Each row is a point on a landscape with many valleys, with its height.
A ball rolls from a point to whichever of its 2 nearest points has the largest drop for the distance, and stops where none of them is lower. Distance is the straight distance between rows; heights are no part of it.
j_835 h=242: [ 38   4  -4 -30  18  15  17  33   7   0  18  -1 -24 -10 -12  22  19  37
  13  -4 -22   6  26  39 -12 -13 -11   4  22  43 -16   3 -39  21  26 -17
 -17  24 -21   4 -28  13 -19   5  25   6   4]
j_520 h=349: [ 13 -36  -5  22 -21  -3   7  11  33   6   6 -20  13  -7 -22  -8 -13 -12
   1  11  13  16  16 -10  28  28  17  24  32  14  -1  16 -15 -10  26  20
   7 -27  -9 -18  29 -41 -25 -14  -8  36  20]
j_413 h=218: [ 24 -23  -5  17  10  13  11   2  31   5   1 -31 -15  19  -5 -10 -10   1
   8   1 -22  15  13  37  -8   7  17  -1  -9   3 -32 -13 -10  -6  16   4
 -18 -27  11   8 -24 -11   3 -14  39 -21 -12]
j_121 h=112: [  0   5  13 -11  -5  -3 -14   2 -10  -7   3  20  -8 -10 -12  16  16  17
  17  10  14  -9 -15   1   4 -21 -11  11  15   7  13   8   5   9  13   1
  -2  15  -8 -12  -1  -5   6 -11 -19  13  -9]
j_655 h=91: [-12 -24  25  49   9  28   4 -20  19  -7 -16 -29  -4   3  -4 -17  -8  -1
  21  17 -11  19 -15  26 -15  -6  -6  15   5  -9 -12 -20  18 -19  10  -4
 -22 -28  30  11 -33 -26   9 -14  32 -20 -10]
j_123 h=400: [ 26  -6 -10 -15   4   6  15  25  15  -4  17  -6 -13 -14 -24  11   8  18
   8   5  -5   9  25  -1  22   3   4  10  27  39  -8  17 -43  13  28  -1
  -9  -1 -24 -12  19  -6 -22  -1   0  25  17]
j_731 h=198: [-31 -11 -10 -17 -27 -25 -19 -26 -10  -6   0  25  19   5   0  -8 -17 -35
 -13   3  32 -13 -28 -11   3  20  12  10  19 -30  18  -3  16  -3  -3  12
  34  -6   1   1  12   9  -2  -5 -11  13  16]
j_454 h=171: [ -1  16   3 -21  -3  -8 -15  -1 -16  -5   4  18 -12   3  -4  10  12  16
  14   0  10 -13 -16   3  -4 -19  -1 -13 -11   1   3  -1  -2   7  -6   2
   5  17 -11  -5 -10  18  10  -7 -12  -5 -13]
j_12 h=553: [ -9  30 -26 -13   8 -15  11   1 -44  -5 -15  16  18  14  -1 -10  -8  -8
 -27 -26  12   3 -14 -48  22  12  -5 -17 -23 -15  19   3   5  12 -50 -17
  21  16 -17 -30  20  49 -11  23 -31   4  34]
j_417 h=149: [-23  34   1  19  62  15  25   2 -25  -1 -10 -10 -10  -2  28  -7  15  -3
 -19  -4 -40  19  27  -6 -11 -21 -24 -30 -30  25 -10 -19  17   3 -17 -30
 -20   4   7   8  -2  12 -13  28  -1 -18 -18]
j_756 h=95: [ 57 -39 -19  21   6  14  11  20  30   0  18 -27 -10  15 -11 -10  -7 -13
   9  13 -24  28  14  39  -6  -2  26  20   9  17 -29 -12 -27 -15  19  21
  -1 -33  -9  -1 -29 -39 -11 -13  32  -5  -6]
j_810 h=93: [-26  37  -7  15  43   5  15  -6 -31   4  -8  -5   5  -4  33 -13   4 -19
 -25 -11 -31  17  16 -28  -8 -14 -12 -35 -46  11   0 -18  18  -3 -35 -24
  -5  -4   9   5  14  20  -5  30 -10 -18 -14]
j_962 h=629: [  1 -23  19  34 -14  11   3   6  15   3  -7  -3  16 -19 -23   2   6  -6
   4  16  25   4   3 -18  28   8 -19  38  50   4  17  15   7   0  30   2
  -9 -10  -6 -11  20 -44 -16 -19 -19  33  21]
j_149 h=190: [  0  -2  10 -16 -29  -2 -26  -7  -5  -5   5  38  -1   9   0   9  -5  15
  20  10  30 -23 -35  13 -15 -21  -5   7   7 -25  16  -5  31   4   9  17
  22  29  17   4 -30   4  29 -20 -18 -13 -19]
j_891 h=79: [-20   8   0  -9 -14   6 -11 -14 -25 -20 -10  36   9  19  -7 -17 -11   0
   2  10  30 -13 -48 -11 -12  -9  -4  -4  -3 -26  19 -11  36   3 -18  -5
  35  11   8  -7 -23  31  16  -4 -18 -15  11]
j_944 h=233: [ 22  -6  16 -15  -6  -3  -4  21   0  -4  13  29  -3 -20 -21  33  19  25
  13   4   9  -9   3  -7  19 -20 -22  31  49  22  19  31 -10  15  32  -6
 -16  21 -12 -13  13 -21   2  -9 -30  31   6]
j_490 h=88: [-35  -3  36  20  -8   8 -10 -29 -16 -11 -16   2   1  -2   6 -15   0  -4
   7  17  15  -2 -36   9 -24  -6  -5   9  -1 -23   5 -18  33 -12 -11   4
   4  -5  24  19 -18  -6  13 -18   9 -24 -14]
j_77 h=234: [-14  -5 -14   6   6  -9   7 -11  28  19 -18 -46  17   5  26 -27 -20 -40
 -22 -18 -30   3  30  -4  -6  37  19 -20 -39 -21 -12   2   2 -18 -24 -11
  -2 -38  25  21  13  -5  17  20  34 -16 -12]
j_971 h=354: [-18 -15  -5  -6 -38 -23 -18 -14  19   9   7   0  15  -3  -3   4 -15 -27
  -3   0  16  -8   5  -7  13  30  24  10  12 -10   2   6 -11 -10  13  22
  25 -11  -7  -8  32  -5 -15  -6  -1  26   9]
j_861 h=548: [ -7  20  31  23  46  33   9  -2 -23 -10 -14  -4 -25  -4   3   2  25  35
   8   7 -21   8  -6  29 -31 -29 -40   1  16  10 -11 -16  25   3 -12 -31
 -36  13  11  21 -42  -6   0  -5  18 -20 -12]
j_664 h=591: [ -7  22 -40 -28  -8 -25   7  -4 -31  -3  -4  20  20  14  -9  -1 -10  -8
 -25 -26  14  -6 -18 -40  21  22   5 -16 -17 -19  17  12 -11  15 -40  -9
  24   6 -25 -34  28  51  -7  22 -26  19  40]
j_161 h=310: [ -5 -19  15  13 -27   3 -11 -22  28  12   2 -20   3  13   1   3 -20  -5
  19   4   1  -9   2  39 -16  13  23   3  -6 -15 -17 -20  12 -26  18  13
   2 -19  26  24 -11 -13  16 -21  27 -15 -18]
j_19 h=359: [ 30   3 -10 -41 -17 -19 -15  22   1  -2  24  45  -5   1  -5  40  14  34
  13 -13   8 -14  -6  -9  10 -25   4   8  12  21  15  35 -29  26  23  24
  -1  34 -20 -31  13   6  10  15 -38  26   0]
j_49 h=421: [-16  18   2  -9   5   0  -5 -19 -18  12  -5  -4   5  16  34 -11 -11 -10
 -18 -14 -10 -19 -12   9 -21   5   2 -30 -35 -37  -6 -28  22 -15 -45  -7
   4   8  19  31 -17  22  22  13  12 -44 -16]
j_643 h=291: [  9  16  -2 -12  24   2  15  18  -4  -3   2  -9 -20  -6  -6  10  20  21
  -3  -6 -12   7  19  11  10  -3  -9 -14   4  24 -18   4 -26  18   4 -10
 -22  12 -19  -1   1  11 -16   1   9   4  -1]
j_803 h=453: [-27  13   2   0   5  -4  -2 -20 -29  -6 -14   6  14  13  21 -24 -10 -15
 -19 -12   2  -5 -26 -13 -12   2  -4 -17 -25 -35   4 -15  24  -8 -48  -8
  15   5  13  13 -13  25  12   8  -2 -32  -2]
j_821 h=488: [-46   1  26  34   8  -2   2 -29 -12 -11 -22 -16  12  -7  13 -30   0 -27
 -11   4   3  13 -24 -21  -7  10  -5  -1 -13 -22   8  -3  19 -12 -26 -11
  -3 -12  19  12   4  -1  -1   0  15  -9  -2]
j_458 h=482: [-27  18  -6   3   6  -2   5 -15 -44 -14 -20  16  16  19  13 -30 -12 -12
 -28 -14   9   3 -33 -29  -7   5  -8 -15 -18 -30  14 -10  28  -6 -50 -14
  22   9   7  -4  -7  34   7  12 -16 -25  15]
j_511 h=285: [  2  -1 -24  -6   2 -18  13   0  36  25 -15 -46  14   9  15 -21 -16 -35
 -28 -17 -30   4  44  -6  -2  41  28 -22 -34 -12 -18  10 -17  -9 -21   2
  -7 -37   7  13  24   2   5  23  28  -9  -8]
j_355 h=209: [ 47 -38 -28   6 -21   1  12  22  41   9  19 -22  -1   9 -17  -5 -16  -7
   7   4  -6  18  29  13  13  24  38  19  14  24 -20   8 -35 -11  32  36
   8 -31 -18 -12   8 -30 -14 -16   7  18   9]
j_358 h=172: [-21  -3 -19  17  29   1  19 -13  21  15 -15 -45   5   1  33 -27 -16 -32
 -23  -8 -40  14  34  -8 -17  20   3 -26 -52  -5  -8  -9  17 -16 -20 -24
  -7 -40  34  19   8  -2  12  26  27 -24 -22]
j_822 h=292: [ 35   9  -5 -47   4   6   9  36   6  -3  26  26 -24 -10  -7  37  19  44
  16  -9 -15  -9  25  35 -12 -24  -6   1  21  50 -11  19 -49  28  38   0
 -19  37 -20  -2 -17  19  -3   9   6  17  -3]
j_597 h=517: [-13  24  34  23  28  28  -3  -9 -37 -22 -20   5 -19  -5  -2  -2  27  27
  15  18  -2   1 -24   9 -25 -32 -36   7  14  -5   0 -13  33   3 -14 -24
 -26   8  12  16 -36 -10  13 -15   3 -21 -10]
j_932 h=405: [ -9 -23   3  24 -19  -7   4  -1  24   1  -2 -24  16  -8 -18 -14 -11 -22
   2   9  10  19   7 -16  24  34  18  19  19   3   2  11 -11  -9  15  14
  10 -37  -6 -13  34 -26 -25  -7  -1  34  15]
j_373 h=254: [ -2  13   7  -6  19   4   4   2  -3  -3   1  -6 -20  -2  -3   6  14  21
   5   1  -5   1   8  19  -1  -8  -8 -13  -1  11 -13  -6  -9   7   5  -5
 -21   8  -8   5  -7   9  -1 -10  11  -2 -10]
j_610 h=330: [ 32  11 -13 -48   7  -3   6  34   2  -6  25  23 -20 -15  -7  36  23  33
   9 -10 -12  -7  22  11   2 -17   2   1  16  48  -7  29 -53  28  28   2
 -20  26 -31 -14   9  18  -6  16  -6  25   9]
j_515 h=397: [-19   2  20  -2  -6   3  -8 -25  -6   9  -6 -11  -3  14  26  -8 -10  -8
  -4  -4  -6 -20 -17  22 -26   5   6 -19 -32 -35 -13 -24  18 -18 -29   2
  -4  -2  29  35 -21  11  27  -3  30 -41 -20]
j_411 h=152: [  1  34 -40 -20   9 -24   9   6 -23  14  -2   1  12  -2  11   8   3 -10
 -39 -35  -4   1  20 -41  17   8   5 -38 -32  -1   3   4 -22  12 -40  -4
   7  12 -31 -23  36  42 -14  35 -22  12  18]
j_59 h=150: [ 54 -45 -23  17  -8   8  10  18  37   7  22 -25   0  15 -14 -11 -15 -13
  10  10 -15  23  20  24   2  11  34  21  13  15 -23  -3 -26 -17  25  35
   2 -35  -9  -5 -13 -41 -14 -17  21   5   3]
j_580 h=581: [ 13 -23  11  18 -10   3   8  21  11   1   2   3  11 -22 -32  12   6   4
   0   9  22   2  11 -22  38   7 -13  39  52  18  18  29 -10   5  32  -1
 -10  -9 -14 -14  35 -38 -18 -12 -19  39  33]
j_423 h=111: [-17   0   1  -9 -18 -17 -16 -14 -13  -5   3  23  12  -5  -8   3   2 -12
   0   5  27  -7 -24 -18  12   3   8   7   6 -13  21   7   9   5  -3   5
  24   3 -10 -17  15   9  -5  -6 -21  20  11]
j_855 h=261: [-26 -25  -7 -19 -41 -24 -29 -24   7   5   9  20  14   9   7   4 -25 -32
  -4   1  28 -21 -17   5   0  22  15  15  21 -37  14  -7  18 -12   8  22
  32   3  11   9   6  -3   3 -10  -2   7   5]
j_938 h=521: [-46   6  33  34   5   1   1 -26 -24 -13 -27  -7  16 -14   3 -30   5 -31
 -11  10  15  15 -30 -33   5  12  -6   8  -1 -15  19   4  16  -9 -23 -10
   1 -13   4   3  12  -7 -12   3   3   3  14]
j_120 h=306: [-25 -19   9  -8 -35 -11 -25 -29   6   5   3  12  12  11  10   3 -26 -23
   1   4  22 -23 -20  17 -13  15  17   8   9 -39   5 -18  20 -18   5  21
  24  -4  17  24  -2  -7  13 -14  13 -11  -8]
j_772 h=86: [  2  30 -24 -19   7 -19   2  11 -25   2   1   9  -2  -4   2  11  15   4
 -19 -24   1   1   4 -25  18  -3   0 -29 -22   3   1   8 -22  16 -30  -6
  -2  18 -30 -21  18  32  -9  14 -19  11  13]
j_291 h=247: [ 22 -32 -12   4 -34  -9  -1   1  41  14  11 -20   1   9  -7  10 -19   3
  15   2   3  -3  28  26   4  21  32   7   7   8 -19   1 -16 -18  34  28
   4 -16   0   3   5 -16   3 -21   9   5  -8]
j_788 h=317: [  0  19 -32 -13   7 -25  11  -2  24  22 -10 -35  16   1  16 -12  -8 -32
 -40 -22 -21  -5  47 -19   5  37  24 -31 -33  -6 -15   7 -26   0 -26   4
  -2 -21  -7  10  37  12  -5  33  14   1  -3]
j_312 h=165: [-46  11   4  29  39   5  18 -20  -7   3 -17 -27   5 -12  43 -28  -4 -30
 -17  -5 -34  16  12 -23 -14   3 -14 -23 -42   1   4 -10  30 -17 -31 -33
  -3 -20  33  18   7   2   7  25  11 -21 -17]
j_945 h=147: [ 22 -35 -10 -22 -43 -19  -9  17  41  13  18   5  -6  -4   1  30  -3  21
  11 -10  12 -12  22  10  16  12  19  19  23  12  -5  25 -25  -4  42  39
   1  24  -5 -13   9 -19   9 -16 -12  24   2]
j_799 h=395: [  0   6   5 -31 -22  -1 -22 -16  -5  13  14   8  -8  17  11  13 -12   8
  11   0   8 -37 -22  34 -26  -5   6 -22 -27 -33  -5 -23  13  -9 -12  14
   6   8  11  28 -26  24  32 -10  11 -35 -23]
j_53 h=274: [  7  29 -40 -20  16 -21  21   6  15  26  -5 -27   8  -4  17  -5  -3 -27
 -45 -21 -25  -4  58 -27   4  21  21 -40 -38   8 -15   4 -28   9 -24   5
  -4 -15 -19   5  46  24 -12  42   3   6  -3]
j_927 h=215: [ -6  35 -46 -20  15 -23  12  -4  -9  22  -4 -12  23  -4  20  -3  -4 -29
 -47 -31 -14  -4  38 -43   9  16  16 -41 -37  -4  -3  -4 -23   6 -41  -2
  10  -2 -19  -6  45  33 -13  47 -10   7   7]
j_638 h=23: [-28 -12  36  36  -5  21   0 -31   4  -8 -17 -17   0  -1   4 -18  -2   3
  18  16   4   8 -23  19 -19  -3  -6  13   3 -17  -5 -19  26 -17   7  -2
 -14 -15  29  17 -18 -19  10 -18  22 -20 -17]
j_82 h=595: [-23   5  24  16  -6  -4  -7  -9 -25  -7 -11  11  19 -21 -16  -7  12 -23
  -2  14  34   5 -21 -37  25   7  -4  18  19  -4  27  12  12   6  -3  -8
   5 -10 -13 -15  30 -13 -17  -2 -18  25  23]
j_842 h=446: [ 27 -18   0   2   2  11  11  19  20  -2  15  -3  -6 -15 -25  10   3  18
  12  14   1  10  18  -2  22   1  -7  24  43  33   1  16 -29   2  34  -2
  -8  -7 -16  -8  16 -22 -20  -8  -6  25  17]
j_979 h=639: [-15  -9  29  32  -2   9  -1  -7  -5  -1 -14   1  19 -23 -23  -5  12 -13
   4  21  29   9  -9 -26  21   5 -16  27  35   3  23  13  14   0  16  -7
  -8 -19  -4  -4  26 -31 -17 -11 -15  26  19]
j_263 h=420: [-19  -1  22  12   1   5   1 -24   5   3  -9 -22 -11   9  19  -8  -5   2
   3  -4 -13  -9  -3  28 -22   4   6 -17 -28 -22 -17 -22  17 -17 -10  -2
 -18 -10  31  29 -20   1  18 -10  33 -35 -24]
j_550 h=160: [ 27 -27  10 -11 -16  -8  -1  25  21  -1  10  17  -4 -20 -16  30  12  28
  12  -1  12  -6  11  -4  25  -5 -14  35  54  21  11  34 -20   6  42   7
 -15  24 -10 -16  13 -29   0 -14 -25  35  14]
j_604 h=556: [-42   1  28  26   2  -3   1 -21 -28 -11 -19   2  24 -17  -7 -23  12 -36
 -15  11  26  12 -29 -41  18  15  -4  16   8 -12  25  11  11   0 -18 -11
   9 -18  -6  -8  31  -7 -21   4  -5  17  30]
j_703 h=117: [-10  12   8  -5   1 -11  -1   1 -15  -4  -2   2  -3 -12 -13   7  17   4
  -4   6  10   3  -5 -20  24   2   3  -4   2  10  10  14 -14   9  -3  -2
  -5   1 -21 -14  27   4 -13  -2 -13  21  13]
j_560 h=83: [ 15 -28   5 -14 -33 -15 -10  15  27   4   6  11  -5 -10  -6  25   6  21
  17  -6  18  -9   6   5  19   1  -2  29  37   7   3  29 -12  -2  38  25
  -5  28  -9 -13   9 -28   7 -18 -20  32   4]
j_669 h=398: [-23 -13  12  12 -21 -11  -9 -15  12   1  -3  -4  13 -10  -8  -5  -3 -20
   1   5  18   6  -4 -12  14  24  14  14  12  -4   7   7  -3  -8   9  13
  12 -17   0  -7  27 -14 -17  -9  -4  24   9]
j_156 h=283: [ 30 -35 -21   3 -27  -7   8  23  42   6  16 -13   5  -5 -15   3  -9   4
   4   5   9  13  26  -4  29  28  26  23  29  23  -7  22 -32  -8  37  30
   8 -12 -15 -20  31 -32 -19 -14 -12  35  20]
j_912 h=278: [ 17  11  -2 -24 -24  -5 -23  12  -3  -7  10  46  -4  15 -10  18   2  30
  25  -2  20 -24 -32   1  -5 -33  -9   3   1  -7  15  12  17  23  15   8
  16  41   5 -21 -25  19  26   2 -36   1  -9]
j_422 h=515: [-20  27 -13   2   8   1  10  -4 -49 -17 -22  19  17  18   0 -21 -12  -8
 -24 -13  18   9 -30 -46   8   9 -12 -11 -17 -23  19   1  26   3 -50 -24
  26  17  -7 -21   3  45  -6  18 -29 -11  29]
j_805 h=186: [ 43 -12  -6 -11  16  22  13  29  19  -3  17  -8 -21  -8 -18  11   9  25
  15   8 -16  13  23  31  -3  -9  -3  15  27  36 -18  -2 -34  11  30  -9
 -12   5 -18  -1 -21  -4 -22  -2  23   6   8]
j_966 h=506: [ 31 -20   7  25   8  19  15  23  12  -1  11  -1   5 -20 -39   6   3   9
   5  14   1  13  16 -11  22  -4 -20  35  55  30   8  13 -20   7  28 -15
 -10 -16 -14  -2  15 -34 -27 -10  -2  26  29]
j_907 h=440: [  1  22   5 -17  -6  10 -19   2 -21  -6   4  25 -21  23   1   6   0  28
  18   1   4 -24 -33  24 -27 -31 -15 -21 -33 -16  -7 -18  23   6 -17   1
   3  28   9  10 -46  29  31 -10  -1 -40 -17]
j_969 h=339: [-17 -17  21   5 -31   0 -21 -29  16   8   1  -4   3   9   6   5 -23 -11
  17   8  14 -16 -13  33 -21  10  15   8  -3 -28  -4 -24  25 -27  12  20
  10  -6  29  28 -11 -11  20 -23  16 -22 -20]
j_283 h=32: [ 65 -31 -19  10   9  23  10  28  28   1  20 -17 -18   7 -12  -2  -3  -1
  14  10 -31  23  18  49 -11 -10  18  25  14  25 -32 -16 -28  -3  26  11
  -3 -14 -11   1 -42 -33 -19 -10  39 -12  -4]
j_717 h=368: [-18  -6  24  -4 -20   4 -20 -27  -1   6   2   4  -3  14  13   3 -15   1
  15  12   6 -24 -26  33 -28  -1   7  -6 -16 -32  -3 -29  22 -18  -4  13
   7  -2  24  30 -25   4  28 -18  18 -35 -26]
j_590 h=216: [-11  13  12  -7   4  -3  -9 -12 -12   0  -2  -3 -14   3   5   4  10  10
   7  -4  -1  -5 -10  17 -10  -8  -4 -19 -17  -7  -8 -12   1  -2 -10   1
 -11   7   3  12 -12  10   7 -13   8 -15 -16]
j_209 h=262: [  7  -1   1   7  17  12  14   3  19   3  -2 -23 -21   6   1   1   1  13
   3   0 -18   8  15  31  -7   5   4 -10  -7  12 -29 -14  -9   1  10  -2
 -23  -5   3  12 -20   1  -4  -9  28 -16 -12]
j_644 h=236: [-28   0  -4  44  49  14  26  -4  10  -3 -16 -42   1 -11  27 -33  -1 -24
 -15  -2 -31  35  21 -22  -1   8 -18 -14 -33   9   5  -2  19 -10 -22 -29
 -14 -31  29   4   7 -12  -7  19  17  -9  -9]
j_746 h=417: [  9  17  -7 -34 -15   5 -13  -3 -15   8   8  16  -7  27   9   1 -13  18
   4 -10   9 -36 -24  26 -23  -9  -2 -29 -36 -35  -7 -23  12   2 -31   7
  11  19   6  14 -34  43  31   0   0 -38 -12]
j_503 h=46: [ -2   6   2 -16 -13 -11 -14  -1 -19  -6   5  24   1  -7 -14  14  12   3
   7   7  22  -6 -17 -19  12  -9  -1   7   5   3  20  13   1  13   2   4
  12  14 -15 -21  15   4  -2  -1 -29  20   6]
j_651 h=115: [ 63 -27 -17  -5   2  23   9  36  32   1  27  -7 -16  -6 -17  11   0  14
  19   9 -21  17  31  39  -8 -11   4  28  31  34 -22  -9 -35   4  37   8
  -1   2 -18   0 -33 -23 -22  -7  25   2   8]
j_715 h=298: [ -8 -13  -9  46  70  23  33  13  10  -4 -11 -42  -3 -12  14 -32   1 -22
 -16   4 -39  46  21 -21   4   5 -28  -2 -17  18   4   0  14  -4 -17 -34
 -18 -33  20  -1  -2 -23 -16  24  27  -7  -3]
j_323 h=191: [ -5  45  -6  12  59  14  19  16 -35  -2  -5   0  -8  -7  20   2  17   7
 -22  -9 -34  17  28  -5   1 -23 -29 -28 -17  35  -5 -12   9  13 -17 -33
 -21  17  -6   2   2   8 -20  27  -9  -6  -8]
j_494 h=266: [ 16 -27  -2  20 -18   2   1  -5  34   8   7 -29  -3  17  -6  -7 -18  -5
  16   4  -7   2  13  31  -6  14  29   1  -2   0 -24 -13  -7 -16  21  17
  -2 -30  10   8  -9 -14   7 -20  26  -7 -11]
j_516 h=489: [ -9  30  23   7  15  21 -15   0 -42 -22 -18  19 -17   5  -5  -5  20  28
  19  17   4  -7 -34   5 -21 -43 -34  -1  -4  -8   0 -13  38   4 -19 -19
  -8  25   6   5 -40   6  18 -12  -9 -30 -13]
j_864 h=241: [  4  30  -2  14  65  13  30  22 -19   0  -6 -13  -7 -11  11  -4  18   5
 -20  -4 -32  27  38 -10  11  -8 -26 -17   1  33   0   4  -1  18 -12 -37
 -25   9 -10   5  12  -2 -32  25   4   7   9]
j_442 h=196: [ 28 -35 -23 -12 -44 -14  -3  15  48  15  20  -8  -5   5  -1  21 -16  12
  16  -6  10 -10  35  24  11  21  30  16  16  11 -15  14 -27 -15  43  41
   3   7  -8  -4   8 -18   7 -22   0  17  -1]
j_919 h=137: [ -9  22  -4  -8   7 -14  -2  -1 -25  -2  -5   3  -4  -5  -1   3  13   1
 -11  -7   7   4  -7 -24  21  -1   2 -18 -13   0   7   6 -11  10 -26  -7
  -1  13 -22 -18  16  18 -10   3 -14  11  11]
j_142 h=113: [-34  15 -10  12  32   1  18 -21  -4  12 -13 -27  10  -7  40 -23 -10 -33
 -27 -11 -39   4  22 -22 -17   8  -3 -34 -55  -6  -3 -12  17 -16 -29 -27
  -2 -27  29  22  13  10  11  33  13 -24 -21]
j_223 h=375: [ 22   7  -9 -38  -7 -18  -5  21   0  -3  22  28 -12 -12 -12  34  20  25
   8  -5   0 -10   6  -8  19 -14   6   3   8  36   8  30 -43  24  22  11
  -9  21 -28 -26  28   9  -4  13 -23  33  10]
j_140 h=45: [-29  34 -20   5  33   3   8 -17 -28  11  -7 -11  17  -2  37 -18  -8 -32
 -30 -15 -35   5  14 -34 -17 -10  -4 -41 -56  -1   2 -23  14  -9 -37 -24
  10 -12  11  11  19  28   2  44  -9 -23 -15]
j_353 h=311: [-17 -21 -11 -14 -47 -27 -28 -20  23  12   9   0  16   3   4   9 -24 -28
  -1  -4  17 -22   2   5   3  31  27  12  11 -26   4  -5  -4 -16  12  26
  26  -8   5   7  20  -8  -1 -10   7  11   4]
j_481 h=140: [-31   4  23  10  -9   6  -9 -25 -29 -15 -13  20   7  11   4 -24  -5  -6
   0  13  22  -7 -48  -3 -23  -9  -5   2  -3 -30  13 -15  35  -6 -23   2
  21   5  17  12 -23   9  13 -10   2 -23  -4]
j_839 h=235: [ 24  14  23  -8  -1   4 -11  23 -19 -13   5  45  -1 -15 -27  35  25  28
  16   7  12 -14 -12 -14   9 -35 -32  31  47  13  28  30   8  19  20 -19
 -12  21  -9 -12  -3 -19  12  -5 -38  25   4]
j_725 h=454: [-34   6  20  20   8  -2   4 -24  -5  -5 -16 -19  -1  -1  21 -19   0 -13
  -5  -6  -8   3  -9  -1 -11   8   0 -13 -20 -23  -5 -13  15 -14 -24  -8
  -8  -8  20  16  -6   1   5  -3  22 -21 -12]
j_642 h=342: [ 31  11 -19 -16  26   4  25  34   6   1  11 -13 -20 -12 -13   6  18  18
  -8  -4 -17  17  36   6  16  10  -4  -1  14  38 -16  12 -48  25  15 -10
 -19   7 -30  -3   9   9 -28  10  17  15  18]
j_814 h=466: [  8  26  14  -9   5  16 -21  10 -32 -21  -7  31 -21  11  -9   8  17  37
  25   9   6 -15 -34  14 -20 -42 -28  -6 -10  -4   1  -9  25  14  -6 -10
   2  30   3  -4 -42  19  25 -12 -17 -24 -14]
j_116 h=167: [ 13  11  18  -9  -4   4 -15  11 -15 -11   1  34  -5 -11 -16  24  19  21
  20  12  18 -12 -18  -8   0 -34 -23  20  30   5  22  12  14  15  19  -7
  -6  21  -4 -11 -12 -13  14 -11 -32  13  -6]
j_542 h=164: [ 22 -33   5  43  10  25   7  -8  31   0   0 -32  -7  17  -7 -11 -11  -3
  21  13 -20  18  -3  43 -13  -7   9  13   3  -1 -24 -24   4 -17  19   5
 -15 -32  20  10 -36 -30   4 -19  39 -19 -14]
j_465 h=230: [  7  -5  10 -15 -25  -4 -24   0  -3  -8   0  41  -2   3  -1  10   7  19
  23  10  32 -20 -34   0  -5 -32 -14  15  15 -23  22  11  33  13  16  11
  19  39  11 -10 -25  -4  27 -15 -33   2 -12]
j_905 h=136: [ -6   1  -6 -18 -23   1 -19  -8 -13 -10   1  44  10  21  -4  -5 -18  10
   9   9  33 -25 -41   3 -16 -11  -1   3   0 -27  19  -4  35   6  -1   6
  41  22  16  -4 -25  29  26  -7 -23 -12   0]
j_883 h=321: [ 28   7 -12 -38 -24 -14 -23  18   0  -6  21  50   1  16  -7  30   6  33
  19 -11  12 -19 -22  -5   3 -30   2   0   0   4  16  24  -9  32  14  19
  10  41  -9 -33  -6  22  18  19 -43  16  -3]

Where does a ball stop that starts at each point below?
j_580: j_503
j_82: j_515
j_373: j_503
j_223: j_283
j_788: j_772
j_12: j_515
j_156: j_283
j_19: j_891
